Points, in no order, along strands that fork and pass close to each other.
(in the rows, 128 means zero)
Points whose rows are less than 125 apart are linked; no others are. Some points are linked to none.
K_363: [ 89  86 142 119 100 116 122 177 148 136 114 175 128 103 100 158 135 186
 104 127  93 114 105 101]
K_703: [115 171 102 104 139  68 131 128 147  63  55 147 142 122  93 124 120 144
 127  72 109  91 124 128]
K_24: [126 138 129  61 114  82  95 141 181  83  79 151 109 152  85 183 114 132
 129  94  78  87 131  48]
K_774: [115 112 197 143 163 185 145 120 117 160 133 150 111 103 163  94 184 145
 208 127 125 133 138 172]
K_195: [168 164  99 120 172 121 137 128 137  68 168 139 109 148  60 120 127 148
 146 156 113 108  99 123]
K_780: [110 139 104 161 119 139 134 138  88 147 132  89 145 105 146 112 125 128
 137 133 183 135 104 154]
K_842: [180 175  37  91 113 135 159 144 125 105  92 152 124 101  52 154 103 116
  94 130 119 152 111 126]
K_856: [116 140 123 182 141 183 136 131 129 188 175 130  99 155 145 138 194 136
 116 112 124 144 156 129]
K_12: [131 102 159 163 115 168 146 116 104 158 168 144 157 121 187 128 148 144
 108 145 158 153 169 169]
K_559: [102 165 135 134 150  99 124 106 168 133 100 112 167 133 106 120  87 175
 161  96 135 115 129 136]
K_402: [120 101 192 128 160 138 136 117 138 165 149 140 126 173 126 140 112 132
 193 146 117 142 125 145]
K_705: [160 162 135 119 146 112  99  89 151 142 114  95 131 153 134 112  97 163
 166 111 120 147 133 151]
K_902: [113 110 125 162 146 163 119  86 123 164 137  93 187 135 170 132 134 133
 136 156 121 188 112 126]
K_181: [ 86 113 166 124 111 145 104 140 130 124 140 118 162 172 153 172 159 141
 123 146 100 100 133 124]
K_497: [151 156 110 114  97 164  71 115  78  93 172 107  76  94 138 103 132 120
 116 134 166 107 108 131]
K_891: [ 94 110 138 147 132 162 147 183 131 140 147 172 140 131 125  98 160 136
 146 125 130 131  89 148]
K_259: [ 87  83 116 171 118 117 126 157  90 130 156 178  96 105 105 152 197 103
 101 128 134 132 112  51]
K_234: [124 119 121  98 136 121 105 101 176 111 102  78 110 159 120 141 136 168
  97  92 101  98 144 109]
K_601: [ 99 120 160  95 111  97 129 146 159 116  91 118 175 152 133 177  73 109
 112 112  95  81 155 120]
K_71: [114  92 164 132  98 171 125 137 113 136 168 152 169 136 163 188 156 143
  66 168 119 131 162 137]
K_659: [133  93 173 145 126 112 135  89 113 158 150  76 116 117 170  83 104 148
 158 166 165 149 158 133]
K_219: [174 156 109 149 132 199 136 109  82  94 175 157  74 112 128  66 168 143
 167  94 179 127 124 133]
K_512: [168 119 119 159 139 210 148 111  90 164 155 157  88 119 154  57 173 116
 174  93 157 151 134 129]
K_873: [141 183 122  80 144 115 109 108 101  84 129 118 136 133 102 142 112  97
 171 103 150 111 107 151]
K_974: [173 160 100 120 161 102 158 116 125 106 142  86  89 150  98  90  80  97
 173 162 140 162 110 124]
K_553: [159 173 141 133 145 134 121 172 123 127 143 176  88 141 100 145 170 119
 143 125 112 107  93 178]
K_6: [ 66 103 162 126 130 106 150 141 121 120 170 171 137 120 148 145 164 173
 117 150 169 111 150 126]
K_203: [150 186 108  99  89  93 115 159 198  66  66  93 115 129 104 122  51 127
 132  76 101  99 159 150]
K_544: [126 143 107 139 121 156 133 140  95 133 186 203  88 158  98 131 189 118
 144 108 155 166 136 128]
K_313: [119  82 140 164 139 193 155 152 113 171 146 148 153  98 124 120 151 102
  91 114 141 133  98 122]
K_69: [108 157 188 137 148 134 107 115 112 183 149 119 136 133 109 184 104 137
 152 134 124 106 136 141]
K_588: [ 99 149  83 143 110  97 122 169 162 157  89 113 142 147 122 169 127 143
 115 132  94 137 133 129]
K_335: [ 72 129 139 114 128 177 110 103 127 167 134  84 193 129 154 144 120 142
 149 113 137 158 133 165]
K_536: [101  94 159 137 129 140 120 130 155 181 133 151  89 119  71 133 148 164
  83 123 113 138 110  94]
K_287: [185 117  99 132 106  98 124 123 120 123 126  90  89 135 132  87  95 125
  86 149 145 113 130 150]
K_838: [166  79 161 174 119 185 156 115  74 152 157 105 151  88 227  75 152 112
 163 186 123 129 145 143]
K_749: [ 95  59 150 121 100 119 125 142 185 139 122 160 153 110 138 135 127 164
  63 151  96 141 158 108]
K_724: [155 125 130 129 117 169 135 127  71 130 146 149 135  84  94 142 135 112
  96 116 153 152  77 114]
K_500: [ 70  93 172 122 154 130 114  92 134 124 145 134 135 124 195 105 136 101
 169 139 140 159 156 172]
K_68: [148 167 124 118 152  88 132 152 174  55  78  99 123 140 113  99  84 149
 130  92 116  73 131 168]
K_118: [153 136  89 133 106  81 116 119 122 114  99 177 126 125 123 128 130 170
 105 136 152 147 120 126]
K_914: [ 57  86 165 161 146 155 134 111 155 132 176 166 156  93 223 107 154 128
 149 152 105 159 173 149]
K_85: [158 152  87  88 105  74 164 175 148  85  34 148 127 115 103 162  54 128
 135  95  83  62 154  83]
K_620: [ 96 146 137 142 157 119 128 195 153 129 138 158 123 150 111 128 177 138
 138 117  99 104 123 159]
K_848: [ 74  77 140 162 122 139 102 125  95 115 153 163 141 116 151 121 188 129
  99 156 126 115 108  51]
K_34: [129 136 132  99 145 148 143 123 154  96 173 141 102 168  66 121 130 142
 156 107 129 160 104  98]
K_590: [126 141 129 160 153 102  99 124 139 129 134 106  92 118 110 130 115 156
 123 155  99 105  86 100]
K_558: [119 142 139  99 128 107  72 138 187 107  85 147 122 166 116 155 126 171
 120 102  86  97 133 111]
K_756: [110  90 122 113 100  79 153  96 114 143 136 132 152 150 126 166 117 117
 103 153 161 155 146 116]
K_795: [138 136 120 181 149 214 132 112  88 184 161 131 114 132 150 125 199 126
 184 100 138 164 140 119]
K_627: [156 191  82  90 131  81 104 141 179  71  41  98 122 111  80 131  39  84
 116  81  75 104 119 113]
K_487: [187 153 124 107 128 111 144 111 122 102 105  68 114 102 117 104 120  94
  80 123 152 131 124 155]
K_192: [102 120 148 132 111 126 123 129  96 103 168 208 124 136 108 150 172 155
  97 120 161 135 151 120]
K_100: [134 125 140 183 110 200 150  87  86 168 160 109 130  58 209  64 162 125
 166  97 175 174 174 167]
K_133: [166 169 141 109 144  88  99 136 175 110  75  50 165 127 129  69  80 113
 130  90 122  93 151 180]
K_126: [194 199  96 119 156  73  79  95 146 104 108 135 115 155  85 137  64 104
 150 131 112 143 106 135]
K_30: [ 86 108 160 107 129 109 128 117 155  86 137 137 114 130 137 110 133 181
 122 143 160  85 148 138]
K_899: [140 143  78  85 114 117 156 151 146 102 104 103 133 110  70 145  92 121
 123 128 122  98 115 112]
K_997: [100  88 153 130 144 141 134 109 121 144 181 117  84 143 167 124 117 135
 180 162 139 145 139 124]
K_847: [105  69 138 153 151 127 129  89 116 160 132 124 162 137 148 117  99 129
 130 160 116 141  88  91]
K_687: [109 127 145 113 145  90 141 133 169 113 109  97 146 168 138 125  56 129
 144 119 134  96 124 101]
K_811: [ 98 107 129 109 103  97 121 177 118 145 138 158 119 137 113 206 141  78
  90 137 108 153 131  78]
K_662: [152 130  99 116 103  98 109 145 114 115  52 114 134  91 114 143  88 118
 103 147 109 105 106  94]
K_870: [172 203  84 129 165  78 111 127 159  77  94  82 131 138  66 106  36  79
 147 107  95 144 124 144]
K_963: [ 94  88 128 119 129  77 123 115 149 108  94  88 175 117 173 119 116  84
 107 125 123 118 135 170]
K_894: [132 109  79 116 112  87 137 120 116 127 131 150 132 154 118 132 131 104
 131 145 174 185  99 110]
K_244: [122 104 109 165 129 195 154 147 126 167 178 115 105 120 134  83 187 132
  89 104 144 154 103 103]
K_805: [154 160  88 131 138 162  99 110  95 102 140 128  82 120 123  91 174 150
 119 123 146 128  86 119]
K_468: [ 64 101 151 114 137 127 123 151 175 148 112 111 197 171 155 178 132 112
 116 128  90 110 167 141]
K_230: [175 207 138 107 166 129 108 105 177 116 131  77 129 143 106  91  56 149
 202  87 102 117 138 156]
K_490: [102 140 119 127 115 158  85 125 113 166 177 145  74 152 148 125 178 108
 131 123 152 161 130 126]
K_51: [173 160  68 130 110 160 126 143 103 117 140 162 152 123  72 160 141 129
 104 117 130 146  81 132]
K_860: [161 107 133 124 124  99 141 134 144 134 120 120  85 172 140 127 151 131
  95 127 141 133 141 175]
K_304: [201 152 166  80 137 102 122 108 141 131  97  58 143 119 141  67 114 111
 115 115 154 119 129 197]
K_93: [104 105 149 179 146 194 141 105  90 198 144 149 100 117 176 112 173 111
 217 156 136 182 147 147]
K_782: [117 138  92 101 107  91 108 171 140 147 109 141 123 131 117 211 127 130
  80 152  77 121 149  88]
K_855: [101  76 109  96  86  96 125 105 127 118  99  96 130  89 114 124  99 134
  85 144 132  99 100  65]
K_628: [115  84 125 166  98 128 163 191 115 157 156 163  98 136 107 153 145 108
  85 150 115 138 117  62]
K_525: [ 85  75 173 116  81 139 131 133 124 150 127 172 145  85 146 182 154 128
  35 144 106 133 153 112]
K_671: [120 123 110  73 105 127 145 123 155 103 132 105 124 160  84 162 127 143
 124 115 118 125 103  97]
K_285: [147 111 122 119 123  94  96 119 115 134  62 111 190 121 144 106 104 110
 119 144 134 119  90 146]
K_936: [182  90 141 194 120 179 190 113  56 173 168 114 113 121 193 100 181 115
 150 161 170 112 155 115]
K_146: [142 140 107 184  91 153 161 129  79 144 153 163 133 123 161 100 133 135
 117 144 187 148 144 156]
K_804: [130 140 120  84 151 127 108 138 105  76 137 184 104 141 123 130 151  95
 152 136 122 115  94 162]
K_653: [161 162 164 127 143 105 112  86 115 156 116  60 115 134 174  94 104 149
 167 160 131 132 162 157]
K_278: [169 135 108 134 175 126 172 102 106  78 152 112 100 153  78  97 139  86
 148 139 153 120  87 134]
K_143: [154 110 157 161 120 188 111 106  74 183 165 100 148  74 218 101 143 118
 140 164 154 162 188 165]
K_655: [ 75  66 133 156 124  95 125 107 133 133 122 129 184  89 170 124 117  95
  86 160 115 143 107 127]
K_905: [135 155 128 119 145 152 134 105  98 129 162 113 142 132 130 104 138 109
 185 122 176 138 127 163]
K_447: [158 160 138  78 107 113 172 178 167 113  41 137 146 112  96 184  90 118
 105  89  56  60 167  92]
K_988: [ 93 127 101 144 100 116 160 142 117 148 128 101 142 124 128 161 119 123
  80 143 152 130 139 131]
K_832: [138 150 101 101 138  61 137 131 161  86  54 174 121 130  59 164  83 122
 139 102  78  98 135  79]

A fork is a point with three links. Follow the links from the first point to the second and name the forks in between, in order.
K_234; K_12 => K_671 > K_899 > K_313 > K_780
K_687; K_855 => K_71 > K_12 > K_780 > K_313 > K_899 > K_662
K_335; K_143 => K_662 > K_899 > K_313 > K_780 > K_12
K_749; K_68 => K_71 > K_12 > K_780 > K_313 > K_899 > K_671 > K_832
K_838; K_192 => K_143 > K_12 > K_780 > K_313 > K_856
K_756; K_724 => K_988 > K_780 > K_313
K_780; K_234 => K_313 > K_899 > K_671
K_905; K_856 => K_313
K_873; K_847 => K_313 > K_899 > K_662
K_68; K_544 => K_832 > K_671 > K_899 > K_313 > K_856

Follow the links from the first point to the second, and from the first to the third. Name the last point that the two ways share.
K_774; K_687; K_335 => K_313
K_894; K_363; K_133 => K_780
K_627; K_525; K_782 => K_780
K_24; K_902; K_795 => K_899
K_847; K_203; K_756 => K_899

Name the points in between on the shortest way along the links from the first point to the second, in order.
K_34; K_544 => K_671 > K_899 > K_842 > K_51 > K_724 > K_313 > K_244 > K_856 > K_490
K_468; K_848 => K_181 > K_71 > K_12 > K_146 > K_780 > K_988 > K_588 > K_782 > K_811 > K_628 > K_259
K_143; K_795 => K_12 > K_146 > K_780 > K_905 > K_873 > K_804 > K_553 > K_620 > K_891 > K_313 > K_244 > K_856
